Points on a hilly landscape, in no order, each with its height.
From any point a ball rolls to the lowest of the 6 points nearest to it. It stops when none of these is lower. Distance is the straight distance between rows; heights are no part of it.
z417 h=346: [ -1  12 -15 -16  -1  -3  29  31 -53]
z397 h=104: [-20 -31   3   1  15 -42 -23  -1  19]
z516 h=254: [-19   6  14 -14  -3 -10  31  34 -84]
z939 h=46: [ 14  -1   2  21 -13  15 -48 -28  35]
z863 h=262: [  3 -11  12  16 -13  12 -25 -17  48]
z481 h=268: [ 22  23 -39   4  -5  -1 -30 -14  23]
z416 h=188: [ -5  10  -7 -11 -22 -23  32  33 -18]
z658 h=273: [ 31  23   8  13 -40  34  -2  -1  30]
z789 h=109: [-17  -6  11 -25  16  15  47  16 -47]
z236 h=42: [ 13  30 -20  -7  -8  10  18  14  -5]
z209 h=217: [-10 -10   0  20   6 -14 -14  -4  36]
z924 h=47: [ -4  11  13 -11   2  17  56  16 -31]
z807 h=195: [-15   0  -2 -12  23  27  22   7 -54]
z498 h=253: [  3  20 -37  -6  -2 -38 -15  30 -22]
z232 h=241: [ 21  37 -33  -8  -8 -12   5  14  -3]
z775 h=204: [ -6  10   9   9 -30 -16  26  13  36]
z318 h=68: [ -8 -33  17 -13  44 -19 -24 -39  -4]
z674 h=194: [  8  10  -6  18 -18   9 -34   1  42]
z938 h=378: [ -9 -34  23  13  17   2 -14 -23  36]
z257 h=304: [  3   9   2  28 -30   7 -14   3  54]
z458 h=168: [ 27  39 -26   2 -16  16   2  -2  12]
z384 h=79: [ 7 18  5 -5 -8 17 38 24  6]
z99 h=198: [  1 -21  14  12  -4   7 -36 -32  38]
z229 h=49: [ -1  18 -18  -3  -4 -16  17  33 -47]
z218 h=45: [-12  10   4 -16  -3  20  48  13 -25]
z864 h=366: [ 16 -26  38  13  -6  29 -34 -47  23]
z26 h=256: [ 33  32  -5  23 -33  30  -6 -13  26]
z94 h=201: [-12  15 -11  -4 -28 -51  -1  51 -62]
z749 h=93: [  4 -20  12  -2  21  -1 -34 -52  16]
z811 h=243: [-34 -21  11 -25  24  28  33  16 -57]
z506 h=641: [-33 -40  18 -11  20   9   6  10 -78]
z857 h=37: [-7 -8  5 21 -6 -7 -4  3 53]
z13 h=184: [ -8   4 -10   8  -9 -37 -18  20   6]
z508 h=103: [ 10  21  17  -3 -16  40  54   7   1]
z723 h=54: [  6 -24  42  -3  31   7  -2 -58   1]
z541 h=246: [  0   5  -7 -19  -1 -16  14  38 -69]
z127 h=87: [-16 -39  -7  -4  30 -40 -49 -22 -11]
z611 h=108: [ 13  11 -14   4 -17  -6   7  25  21]
z434 h=230: [ 11  24 -38  -1   2  -8 -32   3  15]
z63 h=43: [-14   9  -2 -16  -4  -9  29  29 -53]
z490 h=105: [-17 -31 -18  -1   2 -52 -35   8  -7]
z607 h=214: [  3  -7 -24   7  10 -19 -25  -1  32]
z461 h=44: [-18 -19  24 -14  25  49  37   3 -38]
z752 h=185: [  4 -25  14  16  20  14 -20 -41  34]
z695 h=158: [  2   4  -9  13  -2   2 -41 -18  42]
z503 h=28: [ 16 -33  38   6  16  28  -8 -51  24]
z599 h=151: [ -4  -4   1  18 -13 -27  13  34  23]
z156 h=64: [ -6 -15  30  -8  42   4  18 -53  -8]
z504 h=172: [ -5  -3 -27  -1   6 -31 -28  10  17]
z622 h=102: [ 14  33  13   2 -14  41  35   3  -6]
z643 h=293: [ 48  16  10  30 -49  35 -29 -17  36]
z950 h=86: [  6  32  -9   9 -12  14  15  11  13]
z707 h=106: [-18 -31 -20   6  14 -55 -41   7   3]
z184 h=205: [  8  32 -31   1 -17  -4  11  19  -2]
z78 h=263: [  5 -31  40  10  17  17 -12 -40  35]
z633 h=38: [-18  -6  21 -18  11  45  41   2 -20]
z463 h=270: [  6  22 -31   6  -8 -23  -7  10  12]
z637 h=229: [  3 -12   6   3 -11  -7 -20  -8  49]
z927 h=35: [-15   3  14 -24  14  39  44   6 -25]
z717 h=191: [ -8  10 -15 -11 -21 -37   8  36 -17]
z962 h=36: [ -3   6  10 -17  11  39  43   1 -30]
z932 h=216: [  0   8 -29  -4  10 -34 -45  -8   8]
z346 h=82: [  1 -30   7 -21  48 -20 -12 -46 -29]

For each start below, name every point that the ball comes to, in order.
z481 -> z695 > z939
z318 -> z723 > z503
z346 -> z723 > z503
z717 -> z229 > z63

Where does a ball stop that starts at each point below?
z749 -> z503
z938 -> z503
z490 -> z503
z397 -> z503
